Each row is a point on a landscape with many valleys, with its height.
From any point a ball takes the steepest step (drop divided by distance) to one of its 4 nearest points. It stops when none of these is lower. Distance is the straight distance between rows; heights are no part of it.
q_319: [109 180 128 125 139 131  98 132 106 121 110 160 125 112  92 166 102 113
 106  78 182  87 133 159]  (h 3.91)
q_133: [143  95 126 166  83 149 170 170 123  86 143 108 153 109 144 115 104 133
 133 144 116 149 130  92]  (h 4.58)
q_336: [105 108 176  76 172 130 104 100 107 168  94 107 140 140 117  93 179 115
 124 142 131 104 119 132]  (h 6.85)
q_104: [138 107 161  70 161 108  96  79 142 214 110  75 107 160 113  90 188 134
 120 160 106 111 105 134]  (h 5.08)
q_281: [174 170  94 117 154 107  83 109 150 172 176 136  65 144 140 146 153 127
 140 122 141 104 146 199]  (h 4.11)
q_725: [139  95 125 141  86 142 162 138 128 111 122 118 142 124 135  71 141 113
 129 181 106 153 143 109]  (h 2.54)
q_555: [120 135 116 158 113 142 146 151 105 101 136 161 137  99 127 151 107 116
 124 122 125 150 138 125]  (h 4.62)
q_435: [141 131 114 166  99 136 148 139 122  99 153 143 137 116 133 125 100 119
 132 131 116 151 153 112]  (h 4.98)
q_9: [116 103 151  79 198 120  54  76 151 181 136  85 140 144 102 137 202 138
 102 101 172  87  94 111]  (h 6.34)
q_109: [108 159 127 155 118 142 131 144 104  91 121 173 142 108 111 158 101 123
 119  96 152 133 123 126]  (h 4.32)
q_830: [126 118 118 174 103 145 165 176 124  65 135 145 132  99 135 187  56 146
 122  69 123 154 115  53]  (h 4.30)
q_375: [138  74 160 154  97 154 195 210 122  49 128  81 147  99 141 143  60 150
 130 122 128 143 101  52]  (h 5.25)
q_377: [142 124 129  98 139  96 123  84 154 215 143 122  91 167 130 111 165 119
 126 174 119 133 147 152]  (h 5.21)
q_628: [154 110 124 171  87 150 175 188 117  54 143  98 129 110 149 129  74 156
 139 124 115 153 112  77]  (h 4.48)
q_329: [161 127  80 180  77 127 153 157 141  63 177 106 128 117 140 146  49 152
 144 109  80 166 121  76]  (h 4.88)
q_821: [133 107 130 130 103 116 151 115 143 141 125 121 130 144 142  74 159 120
 134 186  93 154 159 129]  (h 2.15)
q_746: [182 100  88 174  76 128 169 173 133  73 172  81 127 134 155 127  59 155
 129 146  74 170 133  73]  (h 4.73)
q_204: [106  93 162  80 132 129 123 102 133 179  62 106 131 153 131  75 185 123
 139 173  95 143 129 136]  (h 2.57)
q_378: [153  98 121 137  82 114 168 138 149 117 119 102 129 136 139  73 147 110
 140 191  87 164 151 118]  (h 1.12)
q_127: [133 105 146 110 129 115 149 113 144 169  98 113 113 160 141  70 178 127
 147 211  78 150 151 136]  (h 2.41)
q_983: [112  79 169 115 136 156 134 155 104  91  53 117 180 124 130  56 175 129
 135 138 143 126 125 122]  (h 3.37)
q_374: [168 109 106 168  72 131 170 151 135  85 167 109 135 111 150  95  98 132
 134 157  85 174 128 106]  (h 5.27)
q_696: [116 115 135 163 101 145 170 173 113  70 111 136 171  97 130 131 116 129
 113 123 151 137 121  94]  (h 4.54)
q_242: [101 109 152 143 123 141 161 154 109 107 100 129 170 124 122 102 152 109
 125 139 153 137 141 132]  (h 3.23)
q_704: [141 159  91 109 154 106  95 127 152 162 158 149  85 133 142 163 129 133
 129 110 168 101 144 181]  (h 3.71)
q_951: [163 134 105 110 181  92  74  82 148 206 177 119  79 164 135 130 177 147
 113 132 143 101 117 168]  (h 5.20)
q_414: [ 95  79 188  83 153 150 113 124 119 150  41  98 150 144 112  65 180 132
 140 146 108 134 126 135]  (h 6.52)
q_469: [126 131 121  73 197  92  68 104 136 160 142 130 102 146 102 157 174 120
  83  80 204  77 114 155]  (h 5.19)
q_77: [139 120 141  88 170 104  86  76 135 214 142  92 104 159 123 100 186 135
 108 149 141 102 110 143]  (h 4.90)
q_944: [128  98 178  71 155 122 101  78 127 207  77  81 110 159 128  83 200 136
 135 166  98 123  99 127]  (h 5.54)
q_775: [ 98 110 153 104 143 131 128 115 119 147  99 118 137 140 124  94 159 116
 126 159 133 125 143 145]  (h 4.85)
q_254: [123 152  97 170 103 137 148 161 131  51 141 176 125 101 137 202  49 148
 146  71 110 143 108  71]  (h 4.26)
q_470: [131 117 113 143  88 120 148 120 137 130 140 126 130 137 137  87 128 116
 132 176  99 164 159 143]  (h 2.59)
q_929: [158 151  80 186  93 123 154 153 138  54 162 163 125 114 148 164  52 148
 156  98  93 162 127  99]  (h 3.44)
q_592: [117 101 167  58 189 120  78  64 145 189 113  62 129 151 111 104 192 133
 119 127 138  95  87 116]  (h 6.17)
q_199: [106 142 136  99 162 129 102 111 122 155 124 127 133 134 119 130 153 113
 108 123 173  99 131 162]  (h 6.14)
q_961: [117 179  90 165 116 137 135 136 127  92 149 170 129 109 135 176  71 133
 140  97 116 134 132 137]  (h 4.72)
q_231: [158 144 114 110 169  93  75  84 157 219 170 116  86 161 123 111 174 143
 124 159 134 105 137 154]  (h 4.80)
q_241: [135  98 146  89 134 100 143  93 160 190  96 100 103 171 130  67 187 122
 140 208  79 146 140 135]  (h 2.55)
q_30: [141 117 140  79 188 105  78  80 141 205 143  93 104 159 117 136 184 126
 104 122 152  92 107 144]  (h 4.61)
q_75: [119 139 120 175 105 148 162 163 104  75 130 143 148  91 129 163  73 142
 123 102 135 156 117  80]  (h 4.27)
q_793: [121 159 103 115 139 124  96 123 123 147 138 157 109 123 113 158 129 120
 113 114 161 113 127 179]  (h 3.24)
q_67: [147 190  97 128 134 128  99 111 136 134 156 166  85 124 135 170 119 115
 148 109 142 111 146 182]  (h 4.13)
q_277: [134  77 162 150 116 165 162 174  99  80  75  96 172 103 134  82 147 135
 127 136 152 133 121 100]  (h 3.16)
q_99: [126 121 155 104 145 114 115 117 127 170 120 127 124 142 127 117 142 117
 121 170 126 126 152 151]  (h 4.16)
q_621: [134 138 103 162  92 133 155 145 132 103 164 157 124 119 135 129  95 123
 141 135  94 167 152 138]  (h 6.41)
q_819: [150 189  81 166  99 129 138 126 147  81 159 174 122 110 151 194  61 144
 170  80  94 122 123 124]  (h 3.54)
q_314: [159  89 118 159  75 151 193 196 127  63 148  58 130 115 147 116  89 152
 139 158 109 146 114  78]  (h 4.59)
q_754: [164 119  95 177  86 143 160 169 119  64 160 120 124 104 150 138  67 150
 134 121  94 166 118  85]  (h 4.28)
q_51: [128 153 127  92 171 114  82 110 132 165 141 133 101 132 112 153 144 116
  94 106 181  88 133 167]  (h 5.73)
q_480: [149 116 111  85 206 107  50  58 150 192 150 121 113 152 102 146 195 126
  89  72 178  81  93 135]  (h 4.96)
q_898: [149 182  94 147 111 110 122 116 137 121 176 160  94 121 138 150 102 116
 170 122 122 122 149 181]  (h 4.49)
q_910: [125 142 134 167 113 146 166 166 117  78 125 157 159 103 111 151 100 124
 115 104 149 128 125 100]  (h 4.39)
q_513: [132 104 126 140  89 125 161 127 140 127 123 117 126 141 142  73 151 118
 136 185  94 162 161 137]  (h 1.85)
q_395: [144 142 118 106 151 101  91 109 140 181 152 131  81 144 122 132 148 114
 117 145 138 119 148 175]  (h 4.29)
q_131: [146 132 131  88 182 107  63  97 144 184 154 119  98 151 124 136 171 123
 101 109 164 101 124 163]  (h 4.92)
q_557: [150 112 129  78 192  99  55  77 144 182 142 115 104 142 117 148 183 122
  98  93 171  85 116 129]  (h 2.36)
q_724: [ 92 123 144 137 120 126 139 146 101 104 123 151 162 114 115 123 128 107
 116 129 145 137 138 130]  (h 3.70)
q_302: [115  97 137 146 114 147 156 144 122  95 101 125 160 117 139  90 148 124
 133 160 125 141 143 117]  (h 2.51)
q_215: [100 186 121 154 115 139 125 132 113  88 123 178 137  93 114 173  80 136
 120  64 171 113 126 142]  (h 4.25)
q_143: [104  80 174  70 160 135  96  85 139 184  51  87 127 161 120  82 191 136
 142 162  81 126 111 120]  (h 4.93)
q_130: [107  93 169  67 173 132  90  88 137 203  98  86 121 157 129 102 189 126
 119 153 115 119 108 150]  (h 5.39)
q_317: [149  89 149 171  97 162 186 193 107  53 125 105 156  92 135 136  93 139
 119 119 143 139 115  63]  (h 4.79)
q_384: [119 128 140  81 174 111  75 103 131 181 135 121 120 135 105 138 161 112
  96 122 176  91 114 141]  (h 5.86)
q_325: [110 177 121 116 149 121  99 127 122 121 128 147 111 118 113 167 121 113
  94  92 183  97 130 171]  (h 3.63)
q_900: [116 112 147 168 108 152 181 189 117  69 118 153 166  99 135 177  72 144
 110  65 148 141 102  52]  (h 4.78)
q_633: [113 173 116 165 106 142 143 149 120  79 123 174 146  93 125 181  68 144
 120  69 141 129 104 104]  (h 4.41)
q_98: [139  78 145 142  99 144 167 156 116  99  88 100 149 114 132  58 155 118
 139 155 116 143 127 100]  (h 2.93)
q_257: [ 98 144 124 158 105 158 159 167 108  80 109 169 168 100 123 182  95 146
 113  73 157 138 118  87]  (h 4.51)
q_587: [109 153 122 135 131 136 113 127 108 126 132 154 130 115 113 138 118 112
 119 120 154 124 138 146]  (h 2.62)
q_861: [109 195 100 164 110 131 120 137 122  95 145 175 131 104 123 177  80 132
 136  82 145 125 122 140]  (h 4.37)
q_986: [138 148 101 178  95 132 146 131 126 112 164 153 122 114 131 152  81 119
 142 131 122 142 135 146]  (h 6.06)
q_268: [137 196  82 160 116 129 141 130 127  56 151 185 137 114 147 205  48 158
 165  70 122 125 122 123]  (h 3.40)
q_269: [113 182  99 130 128 124 109 126 116 108 139 168 117 108 113 175  99 125
 121  75 172 107 131 164]  (h 4.03)
q_572: [105  91 165  84 147 125 124 121 119 152  65  99 155 143 127  69 186 127
 146 160 102 128 133 130]  (h 5.10)
q_28: [108 103 162  59 177 111  72  96 137 187 123 101 124 155 103 128 178 134
 101 112 160  76 101 132]  (h 5.48)
q_705: [154 175  93 160  98 133 141 123 136  88 169 174 125 112 143 169  76 125
 172 103 107 141 136 152]  (h 4.60)
q_264: [ 97 161 147 167 111 138 134 144 104  85 113 179 141 101 111 176  80 131
 110  62 166 126 105 116]  (h 4.33)
q_95: [101  78 187  64 184 136  89  79 125 191  74  79 138 152  98  96 192 139
 129 132 116 102  94 132]  (h 5.85)
q_883: [113 151 120 128 130 129 123 125 121 155 150 132 126 129 130 125 137 111
 130 150 132 131 155 165]  (h 3.61)
q_644: [137 191  84 158 113 137 128 113 141 105 152 172 117 104 129 168  80 128
 164  94 127 114 139 165]  (h 5.09)
q_535: [139 157  99 150 100 117 134 112 141 122 166 138 108 128 136 121 106 107
 148 147 101 161 163 165]  (h 5.51)
q_129: [116 120 125 119 123 120 131 110 136 165 146 126 118 150 141 101 147 111
 132 180 109 143 158 160]  (h 4.14)
q_993: [105  90 176  70 153 125 105 104 126 171  84 104 137 146 128  80 180 119
 129 158 116 116 121 128]  (h 5.22)
q_364: [150 131 142 100 154  97 117  68 158 229 141 107  87 183 133  92 176 134
 123 203  78 130 131 153]  (h 5.53)
q_784: [165  86 125 155  68 145 178 214 128  59 149  44 121 120 165 140  45 160
 134 157  64 156 119  67]  (h 4.69)
q_168: [103 181 122 170  99 134 150 155 108  60 119 187 126 108 125 206  47 149
 131  23 148 110  93  74]  (h 4.67)
q_976: [117 119 145  97 143 117 126 110 126 182 114 118 127 155 131  99 153 110
 135 182  94 131 149 149]  (h 3.93)
q_37: [108 122 148  75 181 116  81 114 122 156 128 117 132 134 110 143 165 111
 108 111 172  81 129 149]  (h 6.48)
q_917: [111 110 142 131 121 142 144 140 108 117 104 136 165 122 136  97 141 111
 125 156 126 135 144 131]  (h 3.51)
q_26: [ 88 129 154 106 162 135 123 124 104 140  98 131 162 147 118 113 150 108
 105 126 153 106 120 141]  (h 6.51)
q_586: [136 144  86 182 114 143 148 161 128  67 145 159 129 111 134 180  64 140
 145  84 109 150 129  77]  (h 4.02)
q_521: [118 103 151 100 123 124 134 123 118 161  81 127 128 153 124  72 174 115
 133 180  99 127 139 137]  (h 3.28)
q_717: [141  86 143 108 108 141 168 128 145 133  91  95 133 146 136  53 173 113
 152 188  95 150 136 127]  (h 2.52)
q_740: [133 152 106 142 124 109 124 110 143 167 159 143 108 136 132 136 120 119
 146 144 119 142 154 175]  (h 4.38)
q_663: [150 177  59 182 104 123 137 137 147  59 165 170 122 109 145 193  40 170
 180  74  79 131 117  83]  (h 2.48)
q_850: [127 108 118 149  86 125 163 142 122 117 134 130 145 106 128  98 117 121
 133 146 119 155 150 121]  (h 3.55)
q_115: [ 85 136 150 119 138 135 131 142  98 123  99 144 166 116 106 136 131 116
 108 109 175 108 126 143]  (h 4.43)

Call two points neighbours if one is among the 4 nearest of the other. Go from one point of each pair to the other, from neighbour to neighbour, staying as low as possible. Name the highest point that can't be avoided.
q_378 / q_587: q_724
q_378 / q_557: q_77
q_378 / q_302: q_725

For each start below, name the point where the ball stops.
q_130: q_557
q_314: q_663
q_109: q_587
q_951: q_587
q_621: q_378
q_264: q_587
q_364: q_378
q_644: q_587
q_900: q_663
